Each row is a point on a tangle of strands that fork and nearly touch. The rows are in no order.
Two points are linked if the straight distance between their rows is under 41.4. Some points are linked to none.
J_683: 12 15 3 -3 -2 5 -8 8 3 3 5 -3 2 4 -4 -16 -10 -2 -10 -21 -6 -7 -8 -11 8 12 -6 -3 3
J_458: -5 15 -14 4 -11 3 12 -3 -6 1 -21 18 12 17 -8 1 -6 10 19 -6 -6 18 4 -9 23 -18 1 20 -20
J_153: 9 -13 9 0 32 -11 10 -4 14 -1 5 9 -10 -8 6 9 11 -8 -16 10 17 10 -15 -4 -4 8 -3 -14 21
J_467: -3 5 0 -10 27 -30 24 5 29 -16 12 5 1 -14 1 -2 20 -15 -13 22 15 1 -12 10 7 3 9 -2 3
J_180: -5 1 26 3 8 -4 13 7 -19 4 0 7 3 7 -10 18 -10 20 6 6 0 23 16 -28 6 -17 6 2 -12
J_389: -4 -11 14 -10 26 -26 16 -6 17 -17 0 5 8 1 -5 -7 15 -5 3 24 4 -6 -14 2 1 4 4 -8 -7
J_546: 1 -6 2 -10 17 -13 20 8 28 -21 19 14 -3 -18 -2 4 19 1 -11 14 12 1 -6 10 13 -3 7 -4 2
J_633: 3 -15 -6 10 -17 -1 -10 9 -1 -7 14 -1 -13 -16 5 -12 -4 -3 -3 -18 -2 -9 23 11 3 7 15 14 11
J_23: 2 17 -14 4 -16 -4 3 -9 -8 7 -25 -8 6 13 19 2 -20 -29 20 -22 -10 7 -4 4 -8 -3 -18 22 -8
J_351: 9 6 -13 4 -6 0 2 10 10 12 4 10 -7 -13 5 -8 4 -2 -14 -9 5 18 14 -4 25 -4 10 -9 0
J_114: -4 9 17 -4 31 -23 19 16 -2 -13 8 12 -6 10 0 14 11 0 -1 8 7 15 10 -21 15 -3 10 -9 3
J_834: -3 -8 20 3 5 15 -11 10 2 -12 11 0 -5 5 3 -4 1 6 0 -2 1 -4 -7 10 -16 7 -7 6 8
J_128: -8 -1 -20 8 -18 1 0 -5 -7 13 4 -1 -9 -8 -2 21 9 -8 -1 -11 5 13 7 -3 3 -14 -5 3 22
J_46: 6 24 -15 12 -10 5 -1 -9 -6 0 -12 -6 3 4 -3 -7 -28 -7 8 -23 -15 -8 -15 -2 5 -4 -11 8 -4
J_612: 1 -14 -12 22 -15 2 3 -2 -8 1 2 -8 -13 -14 9 9 -4 1 -4 -3 -5 -6 5 21 -2 7 11 19 26
J_743: -8 2 11 -10 13 -20 1 -21 17 -5 8 -14 16 -15 -15 -16 5 7 -19 15 1 -2 -7 9 -10 29 -5 -15 -9
J_998: 15 -11 4 5 -10 19 -9 -19 -7 0 -21 -1 0 11 -1 6 -17 6 18 4 -6 5 -13 3 -10 -6 -17 1 -3
J_340: 1 -9 0 10 -10 22 -4 -7 2 10 -2 -3 4 -2 -5 9 3 18 -13 7 0 9 -9 -1 -4 -6 -14 6 25
J_149: 1 -12 1 -8 -5 18 -15 0 1 -5 4 5 -4 15 5 13 -3 5 17 -2 -1 6 -4 5 -32 -8 -11 6 -7
J_672: 7 11 6 0 13 14 5 7 0 3 -8 -1 0 10 5 -8 -16 -1 0 5 7 4 -12 -8 8 -8 -8 -18 -23
J_84: 0 -4 2 -10 -3 7 3 4 -12 10 -6 -2 8 18 3 5 0 0 11 23 8 3 5 -3 4 -16 2 -14 -25
J_783: -9 -2 19 -9 21 -6 7 1 19 -12 -6 0 14 -5 -4 -21 3 -5 -13 21 8 -10 -13 14 -6 19 -6 -3 -16
J_513: -7 -1 9 -15 7 -14 -18 -1 1 -15 14 -19 8 -4 -12 -9 5 3 -7 -15 0 -22 -2 0 -16 26 0 -6 -5
J_810: 5 13 -14 -2 7 4 7 11 20 4 9 17 7 -11 1 -20 -2 3 -20 -6 -3 -4 1 6 18 6 14 0 -5
J_361: 4 4 -2 7 -19 -13 3 -18 -12 20 -21 8 -5 -2 -3 20 6 4 19 -13 1 25 12 -15 3 -15 1 12 12
J_713: -3 5 -4 -2 -4 5 8 1 -15 22 -13 1 4 13 2 2 -2 0 6 13 -5 2 0 -10 15 -13 1 -3 -11
J_316: 10 10 -4 -12 1 9 -3 8 4 -1 2 -4 8 -2 -5 -23 -7 -1 -24 -19 -7 -21 -5 -1 13 15 4 4 -6
J_373: 5 -1 -14 10 -16 -6 -1 -9 -2 5 -13 10 -13 -8 7 4 -2 2 23 -13 -20 5 2 14 -5 -2 10 23 8
J_201: -3 -5 1 -7 13 1 14 12 26 -3 11 18 -1 -12 -4 -4 16 5 -13 11 5 2 -5 3 18 -6 3 -2 -2
J_971: -3 27 -10 10 -10 -15 3 -14 -11 5 -33 -6 3 5 12 4 -11 -19 21 -19 -12 14 3 -5 -4 -5 -11 18 -4
J_516: -1 -4 -9 -15 -13 -10 -8 -2 -13 8 -9 -17 12 6 -1 -15 -4 -17 6 4 -14 -23 2 3 3 6 5 -4 -20
J_916: -6 -2 14 6 -7 -2 -4 -1 8 0 8 -16 8 -24 0 -19 2 11 -27 17 15 -15 19 13 -3 23 8 9 -3
J_61: -3 13 -6 5 -6 6 8 -15 -7 7 -14 4 -3 7 -16 20 0 19 19 2 -3 16 -3 -17 6 -19 2 13 -9
J_705: 9 21 5 2 -7 11 -15 -14 0 2 -13 -1 -2 8 -5 7 -8 4 14 -16 -3 17 -6 -14 -12 -5 -22 3 7
J_119: -3 -9 -3 -1 3 -4 -1 14 18 -25 13 12 8 -14 -2 -25 5 6 -24 -10 2 -17 12 10 18 21 14 10 0
J_219: -1 -11 -20 -10 -11 -10 3 5 -18 2 -11 -8 7 9 13 -9 -11 -24 17 -6 -17 -23 0 3 3 0 3 6 -22
J_575: -13 1 18 -4 23 -14 13 9 -1 -9 5 6 8 20 -5 1 15 -9 2 13 15 6 -21 -1 -4 -7 0 -7 1
J_581: -4 -1 5 -3 8 7 6 3 -3 17 5 3 4 2 2 18 10 17 -13 25 10 11 0 -16 -4 -16 0 -17 2
J_736: -4 -20 11 -18 -3 7 -16 -3 -6 -9 4 3 14 16 0 12 9 -7 11 11 2 -9 4 3 -26 -3 -7 -13 -13
J_276: -5 -4 5 -1 -2 20 -4 -5 -4 7 1 2 5 9 -6 11 5 14 -4 -1 1 7 -13 -12 -7 -10 -14 -3 15
J_21: 5 -10 -13 12 -11 4 -8 1 -11 6 6 -26 -7 -11 7 7 -2 2 -12 6 -1 -14 4 11 -14 10 12 10 23
J_414: -3 -3 9 -4 19 -4 3 14 15 -23 9 7 3 -6 -6 -19 5 1 -20 -10 1 -18 -3 8 8 26 8 8 2
J_312: 0 -17 -4 2 -12 1 -16 1 -7 11 16 -9 -3 -8 4 11 12 0 -5 5 2 -2 6 0 -19 -6 4 -13 19
J_827: 14 15 -4 1 10 19 -4 -7 12 5 -8 8 -9 -3 -1 -4 -2 9 -5 -2 -3 11 -9 -4 5 9 -9 -2 6
J_941: 1 12 -24 9 -13 -20 7 -14 -9 4 -18 0 -13 -10 4 15 3 -15 13 -26 -10 18 9 1 8 1 0 11 18
J_111: 6 1 3 3 -4 12 -12 6 6 -3 9 2 -14 -2 4 0 -2 3 6 -11 -4 3 2 13 -14 5 4 5 11
J_279: -13 -3 4 -4 2 6 2 7 -4 -2 11 -6 10 12 -8 5 9 6 -1 22 7 -3 -13 -3 -11 -23 -1 -14 -11
J_997: 4 -19 -5 -1 -7 4 -7 10 12 -9 11 15 -9 -12 -1 -13 7 -3 -7 -13 -2 -4 14 8 15 7 8 3 9
J_145: 4 -13 -7 3 -10 -1 -15 3 -6 11 10 -19 -5 -6 11 6 -1 -4 -1 5 -6 -18 1 3 -29 2 3 0 15
J_280: 0 30 -8 10 -4 -9 -8 -8 -6 -3 -31 8 8 0 -9 -2 -6 6 18 -16 -8 14 15 -20 12 -13 -2 16 -7
J_210: 15 -15 7 -7 4 22 -5 -10 0 1 -14 8 -4 15 0 4 -8 10 10 10 -1 0 -9 -5 -8 3 -13 -13 -5
J_244: 2 7 1 18 -16 11 -1 -8 -11 -10 -14 -13 3 6 6 -4 -26 -1 -1 -9 -8 -17 4 15 -5 17 -9 37 12
J_570: 3 3 -1 7 -14 14 1 -8 2 12 -19 9 3 -1 -4 -10 -3 8 2 -6 -12 4 -6 8 16 -5 -6 18 11
J_987: 5 14 -4 -2 8 0 0 4 -2 8 2 11 -10 2 -4 3 -1 8 3 -3 -5 11 12 -21 16 -3 2 -11 2
J_103: -7 -16 19 -7 18 10 8 5 11 -8 -2 7 5 4 -4 -16 3 -3 -5 13 2 -8 -17 6 4 5 -13 -5 -12
J_635: 4 0 -9 -2 -8 -2 -3 3 -5 14 6 4 -8 5 5 8 3 -1 19 -1 -11 6 1 2 -8 -13 10 4 -4
J_73: 5 7 0 -6 -4 10 -6 4 0 -8 3 -11 9 -5 -5 -19 -13 3 -20 -14 -5 -32 5 4 11 24 7 19 0
J_193: 12 6 -2 5 -19 18 -13 -8 -2 -3 -10 -10 4 11 7 -5 -27 -14 15 -18 -2 7 -11 5 -12 -6 -23 12 -13
J_250: 0 -3 -13 7 -10 -13 13 0 -8 22 -2 -4 -5 -9 9 5 11 -2 -3 15 -1 2 3 7 12 -12 19 -5 10
J_497: 1 -3 9 -18 6 2 -8 6 1 -7 -1 6 4 12 -3 -8 9 -6 9 2 -5 -11 -3 -2 0 11 -2 -16 -18
J_131: 8 6 -25 15 -15 -10 10 -3 6 5 -6 9 -3 -13 3 -1 -5 -4 -9 -17 -1 21 13 -2 31 -8 8 0 9
J_30: -16 -11 2 1 0 21 -3 10 0 -8 10 -10 16 7 -7 -1 4 10 -5 26 3 -11 -12 12 -15 -10 -2 -1 -8
J_930: -7 -6 12 -8 17 -27 -3 -16 14 -8 8 -5 9 -14 -12 -8 14 -3 -10 8 8 1 2 7 -9 24 3 -27 4
J_161: -4 -6 16 4 25 0 9 2 4 -5 7 7 -4 14 -3 11 14 4 -3 4 15 12 -28 -3 -8 -7 -5 -3 13
J_140: -1 6 3 -13 9 -3 -3 6 -14 3 1 16 0 17 -6 7 -2 0 11 -7 -6 5 13 -26 9 -2 -4 -11 -12
J_859: 5 1 6 -12 -4 -4 -15 0 -1 -6 16 -24 4 -10 -8 -10 3 5 -19 -16 4 -28 3 1 -8 23 6 -3 5
J_223: 8 -1 -18 -3 -5 -7 5 2 -5 11 -5 3 -5 -3 2 -9 1 -4 3 2 -20 -19 -1 -1 15 -1 10 1 0
J_218: -16 9 -25 3 0 -13 17 -6 -15 0 -16 2 -2 10 13 14 -11 -17 23 -12 -18 2 -6 1 -4 -14 -8 25 -10
J_278: -12 -5 16 -8 4 -10 0 0 1 -4 12 -2 11 9 -5 -1 10 1 9 21 2 -7 -9 -1 -8 -17 1 -25 -20
J_917: -9 1 7 -10 6 -12 -1 -13 12 -6 8 -13 16 -12 -17 -19 6 4 -12 15 -5 -14 -5 7 -3 13 -3 -17 -19
J_70: -8 0 6 -18 14 -15 -13 6 7 -21 11 -8 7 2 -10 -13 14 -6 -5 -11 1 -16 -6 6 -8 28 6 -7 -8
J_594: 13 -14 18 -11 12 15 0 -10 -2 2 -8 17 0 16 2 14 5 13 4 6 3 7 -6 -5 -11 3 -7 -15 4
J_496: -9 -26 16 -6 -3 13 -10 0 -2 2 2 -1 1 -9 -5 -1 8 12 -10 14 -1 -15 10 -2 -2 5 -8 -2 16
J_62: 13 4 6 -9 9 18 -6 -2 11 10 -3 -3 -2 -11 5 -7 -1 5 -20 4 3 2 -3 -2 2 18 -6 -9 9
J_968: 21 1 -8 7 -2 -3 -1 -5 -3 20 6 -13 -14 -18 6 -4 -8 2 -11 0 -3 -9 2 -8 4 4 10 -20 5
J_603: 5 22 -5 8 -14 12 -18 -12 2 -3 -17 -6 7 6 0 -1 -14 -8 23 -17 -2 11 -7 -1 -12 -11 -17 13 -10
J_676: 7 -9 -12 15 -17 -1 2 -5 -4 3 -9 -1 -17 -16 7 3 -8 0 9 -13 -15 -1 8 18 4 6 7 21 19
J_753: 11 12 10 -6 19 14 5 6 13 9 -3 2 -1 -2 7 -17 -5 2 -22 1 8 1 -14 2 -4 17 -3 -7 -10
J_893: 0 -4 -3 -3 -2 15 3 -2 -6 23 -5 -5 10 2 2 7 8 9 -15 28 1 -2 -4 -10 -2 -6 -5 -8 7
J_417: -6 0 23 10 2 -10 -3 -2 10 -17 14 -19 3 -21 -2 -18 5 14 -29 -1 24 -12 22 13 0 33 11 4 -4
J_776: 1 -16 13 -13 4 7 -12 -4 -16 -7 0 2 11 19 4 12 -2 -9 8 8 9 -5 -3 -5 -26 -1 -16 -28 -12
J_861: 2 12 -5 2 -3 3 13 -5 -2 7 -10 14 0 9 -12 10 1 18 12 2 -4 13 2 -11 20 -19 9 17 -9
J_972: 7 0 -32 13 -22 -14 11 5 1 2 -6 10 -2 -9 13 -6 0 -13 -8 -19 -13 10 9 10 27 3 16 5 12
J_858: 12 -15 -2 5 2 2 0 -2 3 0 17 11 -19 -11 -4 19 4 12 4 -5 8 8 3 -7 5 -13 4 -20 7
J_910: -12 -26 18 1 0 6 -7 -2 4 -5 9 -2 2 -19 -5 -2 18 12 -21 21 13 -11 18 -4 -1 12 -11 -5 17
J_602: 8 -9 7 11 -10 1 -14 6 2 -2 14 -3 -15 -16 5 -11 -9 5 -1 -14 0 -7 10 14 -11 10 8 4 11
J_217: -9 -21 18 -17 19 -10 7 0 8 -17 -6 6 14 13 -8 -8 11 -10 8 18 6 -7 -13 9 3 1 -2 -11 -14
J_324: -4 2 -11 2 -13 8 13 5 -13 10 -15 8 7 22 -1 5 -7 -4 16 3 -2 6 -1 -5 18 -17 -6 10 -21
J_502: -6 8 13 2 8 8 14 6 -9 14 3 2 3 10 -2 17 4 18 -6 13 11 23 8 -21 2 -17 0 -5 -6
J_686: 3 -15 -6 5 7 12 4 1 22 -6 15 -6 -10 -30 3 -3 -2 9 -28 17 13 -6 7 12 1 10 4 -1 8
J_644: -5 25 3 7 16 -1 12 5 3 -8 10 13 -9 0 -14 17 5 15 4 -8 13 31 5 -14 14 -11 1 5 1
J_353: -15 -14 1 -8 -15 -2 -17 -2 -4 -1 8 -15 14 1 -6 -6 5 -3 10 16 -7 -20 7 13 -19 -2 7 1 -10
J_271: -5 -16 19 -4 6 19 -14 6 -4 -16 4 5 0 19 4 4 -3 2 10 -3 6 3 -10 10 -26 6 -14 6 4
J_896: 2 10 -19 9 -9 0 10 -7 -16 4 -18 -2 2 10 3 0 -19 -11 9 -10 -18 -10 -13 4 9 -3 -6 12 -2
J_613: -17 9 -16 0 -9 0 -3 14 -6 5 11 5 4 8 -3 -4 -4 -10 8 -16 -9 -3 -2 -4 -2 -18 -3 15 -4
J_668: 9 -6 -5 14 -12 8 -1 -10 -12 11 -15 -13 -5 4 10 4 -12 5 1 9 -12 -3 -11 8 -14 -1 -2 8 14
J_82: -1 21 -9 2 20 0 12 6 12 -13 14 17 -15 -1 -9 14 8 3 -4 -5 11 18 -8 -4 13 -3 -1 -2 9
J_967: -4 2 14 -5 17 9 5 9 14 -2 0 -6 9 -12 0 -25 -3 3 -28 9 8 -13 -14 13 -1 20 -5 2 -13
J_505: -5 3 15 3 15 7 6 -4 3 0 0 10 -4 7 -7 12 7 11 -1 -6 9 19 -21 -12 -8 -5 -15 -6 13
J_574: -1 -29 13 -3 -11 14 -1 -4 -7 8 -3 10 -1 3 -5 2 7 13 4 5 -8 -8 0 -5 5 -4 -7 6 10
J_619: -12 -23 1 -14 -12 10 -16 1 -9 -6 2 -6 9 9 1 2 2 -4 16 13 -4 -19 8 8 -21 -5 -3 4 -8
J_405: 1 -5 22 -11 18 -7 -6 -3 -13 -7 -3 9 9 19 6 7 7 -11 7 10 9 -2 -6 -10 -19 4 -4 -36 -9
J_107: -20 -12 12 3 -3 6 -11 6 1 -16 12 -13 15 2 -6 -10 6 7 -3 21 4 -13 0 15 -17 3 1 -2 -9
J_580: -4 0 -7 -1 -10 -13 16 5 -5 19 4 1 -4 0 3 13 13 4 3 15 -1 7 12 -4 14 -22 19 -3 -2
J_509: 17 11 -13 16 -3 -2 3 -7 -15 16 -3 -16 -9 -7 9 8 -10 1 -6 0 -8 -2 -8 -14 0 0 0 -14 12
J_118: -3 3 -6 7 -15 -9 5 -21 -19 19 -22 -4 0 6 2 22 2 4 19 -4 -5 18 -4 -13 -12 -17 -7 14 9
J_392: -3 2 -4 -10 -7 1 -3 9 -5 -1 -2 -11 11 15 -1 -5 -3 -10 15 18 4 -3 8 3 6 -14 4 -16 -35
J_453: -14 11 4 -8 13 -7 3 18 1 -14 13 8 2 19 -4 3 11 -8 8 -2 5 5 -10 -8 -3 -8 -1 -8 -11
J_863: -16 23 -15 2 -5 -1 -2 8 -6 2 9 8 -2 4 -7 6 -7 -2 15 -20 -3 14 3 -10 -4 -22 -6 18 -4
J_202: 6 8 -6 6 -15 -2 -6 0 -19 17 -4 -24 0 9 22 4 -18 -12 3 -2 -7 -9 -11 -4 -22 -4 -5 -4 0
J_448: -1 6 -20 4 -11 -10 6 -6 -7 12 -9 4 -9 2 9 14 2 -3 25 -5 -16 8 0 11 -8 -13 13 19 3
J_315: -7 -5 0 15 -17 20 -8 -5 -12 -8 -15 -11 2 10 11 4 -18 -1 5 -3 -3 -12 3 14 -14 8 -16 36 14
J_54: -9 -1 -2 2 -8 8 -6 6 2 -1 11 -16 6 -12 -6 -13 3 8 -16 11 4 -23 9 15 -5 11 14 10 5
J_310: -1 -5 -8 2 -5 20 -2 0 -2 16 0 -6 4 -5 0 1 4 8 -16 19 -1 -3 -2 3 3 3 -2 7 22
J_342: 2 15 5 -4 21 7 8 9 10 5 1 12 1 3 4 -14 -4 3 -12 9 3 4 -11 -9 7 0 -4 -8 -16
J_439: -11 -14 1 16 -15 8 -4 -3 -18 1 -4 -21 0 10 20 9 -13 -2 -4 4 -7 -16 9 4 -24 4 -11 28 18
J_228: -12 9 -10 -4 -9 4 -7 11 -11 10 5 -4 7 13 -2 -4 -5 -14 5 -6 -2 -8 -6 -1 -5 -9 -4 4 -13
J_425: 5 -1 -21 21 -19 -15 10 1 0 -2 -5 5 -11 -17 12 2 -7 -13 1 -28 -13 7 3 19 6 5 14 13 18
J_606: 12 17 6 2 -10 11 -16 -6 2 5 0 -6 1 1 -1 -6 -11 -4 1 -18 -11 6 -9 -9 -5 3 -13 4 14
J_299: 12 26 4 3 11 13 -7 -11 6 -5 -12 7 -8 4 -5 1 -4 14 9 -6 1 17 -9 -10 -1 0 -9 -7 0
J_207: -11 -2 -5 -14 -15 -11 -14 -3 -7 0 2 -16 16 0 -8 -16 -2 -10 4 4 -7 -23 8 10 -11 11 8 2 -14
J_152: 10 14 0 9 -9 9 5 -10 5 14 -23 10 4 -2 -2 -14 -12 8 5 -4 -12 6 -7 2 20 -10 -8 8 -3
J_125: 14 2 -8 6 -12 9 -4 1 -14 11 -7 -15 1 14 15 -1 -24 -12 14 1 2 -5 -7 1 -12 -9 -5 -11 -17
J_328: 9 -17 5 -5 13 -11 -5 -3 10 -11 15 1 -15 -15 0 3 13 -8 -13 -6 12 1 7 1 4 11 4 -34 8
J_565: -2 -8 -8 7 -9 1 -8 -2 -8 -7 10 -25 -2 -17 -2 -2 -2 6 -21 9 5 -27 15 14 -4 18 12 10 17
J_760: 13 12 -5 3 -18 8 -9 -8 -3 9 -16 -16 4 12 15 2 -26 -24 12 -16 -10 -3 -6 7 -11 7 -11 16 -2
J_440: -12 -20 -4 0 -11 12 -9 0 -16 3 0 -11 1 8 9 6 -7 -5 11 7 -9 -17 6 10 -22 -5 -7 20 3
J_191: 1 1 -18 0 -11 -10 17 3 -18 4 -18 -5 -1 11 16 -1 -15 -24 12 -8 -19 -15 -9 8 4 3 -1 5 -12
J_229: -4 -15 -15 -3 -5 4 -3 12 13 -21 13 6 -1 -16 -5 -16 7 -4 -20 -11 2 -10 23 9 24 15 15 10 6
J_584: 2 -20 15 -4 18 -22 0 -12 12 -14 11 -7 -2 -18 -7 -1 17 -7 -12 6 15 3 8 9 -4 25 5 -29 13
J_317: 3 7 -2 -7 0 -7 -8 6 10 3 13 -5 2 -13 -5 -19 10 0 -9 0 0 -11 4 5 3 8 16 -15 -7
J_695: 1 5 -20 -1 6 -4 7 14 22 -19 23 15 -4 -12 -8 -5 11 -8 -17 -12 5 1 3 0 24 4 11 -12 5
J_367: 2 14 -15 11 -14 -17 0 -13 -8 9 -17 3 -8 -7 -5 13 4 1 12 -20 -2 25 18 -12 14 -11 0 7 10
J_535: 5 -6 19 -16 19 -12 -8 -4 -3 -8 -5 3 8 11 0 -6 5 -9 3 4 -1 -14 -9 -3 -11 15 -5 -30 -9
J_710: -7 -3 10 -7 25 -34 16 -10 29 -15 4 -1 8 -11 -4 -6 18 -6 -7 30 5 1 -11 10 -4 12 8 -4 0
J_322: -6 -1 -24 6 -16 -14 11 -8 -13 10 -8 4 -13 -9 7 18 8 -15 6 -14 -9 12 4 3 8 -2 0 12 21
J_981: 6 -10 5 -2 28 -18 12 2 11 -4 10 11 -10 -6 1 14 21 -7 -8 5 19 14 -4 -2 8 0 5 -18 16
J_397: -3 35 -14 9 -9 -10 0 -9 -10 -3 -31 2 7 3 2 2 -16 -8 21 -17 -8 15 11 -5 1 -12 0 19 -12
J_377: 14 -23 3 2 1 4 -7 -2 7 -4 18 4 -20 -18 -3 9 3 0 -5 -8 7 4 7 -1 1 -1 -1 -25 16
J_973: 3 -10 16 -5 -6 12 -8 7 3 4 -1 -3 2 1 5 -23 -4 2 -8 2 -5 -13 4 10 4 14 3 2 0
J_614: -4 -15 -9 1 -17 3 -5 0 -4 12 13 -1 -6 -7 -3 23 14 1 -4 2 11 9 9 -4 -4 -13 1 -8 20
J_964: 11 8 -5 7 -2 14 0 4 -14 4 -7 -6 0 11 5 1 -25 -3 13 -4 6 4 -3 -6 2 -12 -10 -13 -26
J_434: 9 14 -9 9 -8 -7 -3 -4 -22 18 -1 -15 -5 3 10 7 -14 -9 2 -7 -11 -1 -2 -15 -8 -3 1 -4 8
J_595: 1 14 0 -4 -1 -6 18 11 7 8 13 4 -1 -1 0 7 12 14 -2 23 6 9 10 -8 17 -23 19 -6 -11
J_646: 4 2 2 6 -12 15 -5 -1 -12 -6 -3 -15 4 6 1 -11 -24 -2 -8 -9 -9 -33 2 6 2 16 -4 26 3
J_737: -2 10 -8 11 -12 4 1 -19 -13 13 -29 -4 4 11 -4 20 0 8 20 0 -1 16 -10 -9 -6 -19 -5 14 -5
J_334: -3 -15 -2 7 -14 -3 13 -1 -13 9 -16 7 -1 9 3 3 -4 -2 16 3 -19 -8 -10 10 9 -16 4 16 -6
J_739: 11 -18 21 1 23 0 -2 -3 15 -8 5 -6 -6 -13 10 -9 3 11 -23 12 13 -9 1 3 -14 27 0 -12 12
J_842: -2 12 -11 -5 20 -8 17 16 20 -18 21 14 -11 -7 -1 7 12 -9 -14 -6 14 13 -1 -4 22 3 7 -12 8
J_750: -3 4 22 -2 23 -21 14 18 -2 -13 18 13 -7 -1 -2 12 7 11 -1 0 8 23 21 -21 17 -10 14 -5 -4
J_338: -8 -3 1 -9 10 -14 6 4 31 -9 12 0 1 -26 -5 -11 16 -13 -31 2 17 10 7 11 11 14 7 -14 -6
J_926: -13 26 -3 0 6 6 -1 10 -5 -4 13 10 -5 9 -8 11 1 5 9 -15 5 20 0 -13 1 -12 -1 5 1
J_305: 3 26 -12 8 0 12 -3 4 0 -5 -2 11 2 5 -9 -8 -18 3 7 -15 -6 -1 -15 -2 5 -6 -7 5 -9
J_815: 11 -14 3 -2 4 -5 6 -3 9 -8 15 22 -21 -6 -8 19 13 14 13 -7 5 18 6 -12 12 -17 12 -7 5
J_183: 4 -14 17 6 15 -1 -5 1 11 -18 12 -17 -9 -22 4 -8 0 7 -26 0 24 -16 9 7 -3 30 3 -4 6
J_994: 8 9 -1 -2 11 -1 3 8 8 6 8 9 -12 -6 4 -1 5 4 -10 -7 8 17 13 -13 14 3 4 -20 2
J_518: 0 -21 17 2 -18 7 -5 -5 -2 15 -14 10 -2 1 -3 -6 3 9 6 -5 -8 -1 0 5 8 -6 -8 19 12
J_979: -3 11 -11 -2 -5 4 -15 -11 7 2 -9 11 -4 3 -3 7 0 -1 31 -20 -9 10 4 -3 -14 -13 -3 25 -1
J_507: 3 -11 13 0 31 -9 4 5 19 -5 4 2 -5 -15 6 -8 10 -4 -18 8 13 1 -14 5 -5 19 -3 -11 13
J_786: 4 2 10 -5 31 -30 20 6 11 -7 9 11 -9 2 6 12 20 -13 -6 14 22 15 6 -11 12 -3 9 -14 7
J_55: 5 23 -5 7 -5 2 -2 -6 4 5 -20 15 2 3 -3 -11 -3 9 9 -18 -5 22 4 -11 18 -6 -2 7 0
J_27: 0 -6 6 -16 8 1 -10 6 -10 -1 0 11 3 21 -3 0 -3 -8 19 -3 -6 -8 6 -14 0 -3 -7 -17 -18
J_878: 0 -4 -5 -6 -9 9 -11 0 -4 13 0 3 -6 13 10 10 -7 -2 23 3 -4 9 0 8 -23 -17 2 9 -12
J_270: -9 -4 16 -5 19 -18 -2 3 15 -27 6 -3 5 -7 -9 -21 14 1 -11 -7 2 -18 5 13 2 33 11 3 1
J_31: -1 7 -6 1 5 5 17 8 17 10 17 9 -7 -11 0 6 10 11 -10 15 13 12 -3 1 16 -20 6 -4 -2
J_989: -13 1 2 -10 0 -13 -3 -11 5 -6 7 -13 17 2 -15 -11 6 2 4 18 -4 -10 -5 2 -8 -2 0 -22 -25
J_198: 5 -13 8 8 -16 26 -14 -11 -6 -6 -21 -8 3 14 6 2 -18 6 12 0 -5 -2 0 8 -10 0 -14 21 3
J_215: -10 7 -9 -6 -9 5 -4 13 -11 2 5 -12 10 8 1 -9 -7 -12 7 7 2 -10 -2 5 -3 -13 2 -10 -25
J_117: -5 3 23 -5 14 -17 5 17 -15 -3 15 15 0 8 -10 22 -4 11 5 -3 4 23 21 -29 6 -8 7 -4 -6

A fork is a point with three links, a tip a point with one. Leave the first point through the second and follow the links. Name the first fork or tip that comes.
J_215; J_228 => J_695
J_305; J_46 => J_353
J_117; J_180 => J_453
J_279; J_278 => J_815
J_972; J_131 => J_619
J_606; J_683 => J_315

A fork is a point with three links. Follow the links from the first point to the second and name the forks in between, in order.
J_180; J_448 => J_21 > J_676
J_967; J_244 => J_753 > J_705
J_207; J_760 => J_353 > J_619 > J_315 > J_705
J_30; J_998 => J_353 > J_619 > J_315
J_397; J_353 => J_705 > J_315 > J_619
J_776; J_278 => J_619 > J_353
J_612; J_776 => J_676

Name the points in between on the shortest way along the links from the first point to the second, in order.
J_713; J_373 => J_324 > J_458 > J_861 > J_61 > J_737 > J_118 > J_361 > J_367 > J_941 > J_322 > J_128 > J_614 > J_312 > J_145 > J_21 > J_612 > J_676
J_207; J_131 => J_353 > J_619 > J_736 > J_776 > J_405 > J_535 > J_497 > J_27 > J_140 > J_987 > J_994 > J_351
J_140; J_834 => J_987 > J_994 > J_351 > J_131 > J_972 > J_425 > J_676 > J_373 > J_448 > J_635 > J_878 > J_149 > J_271
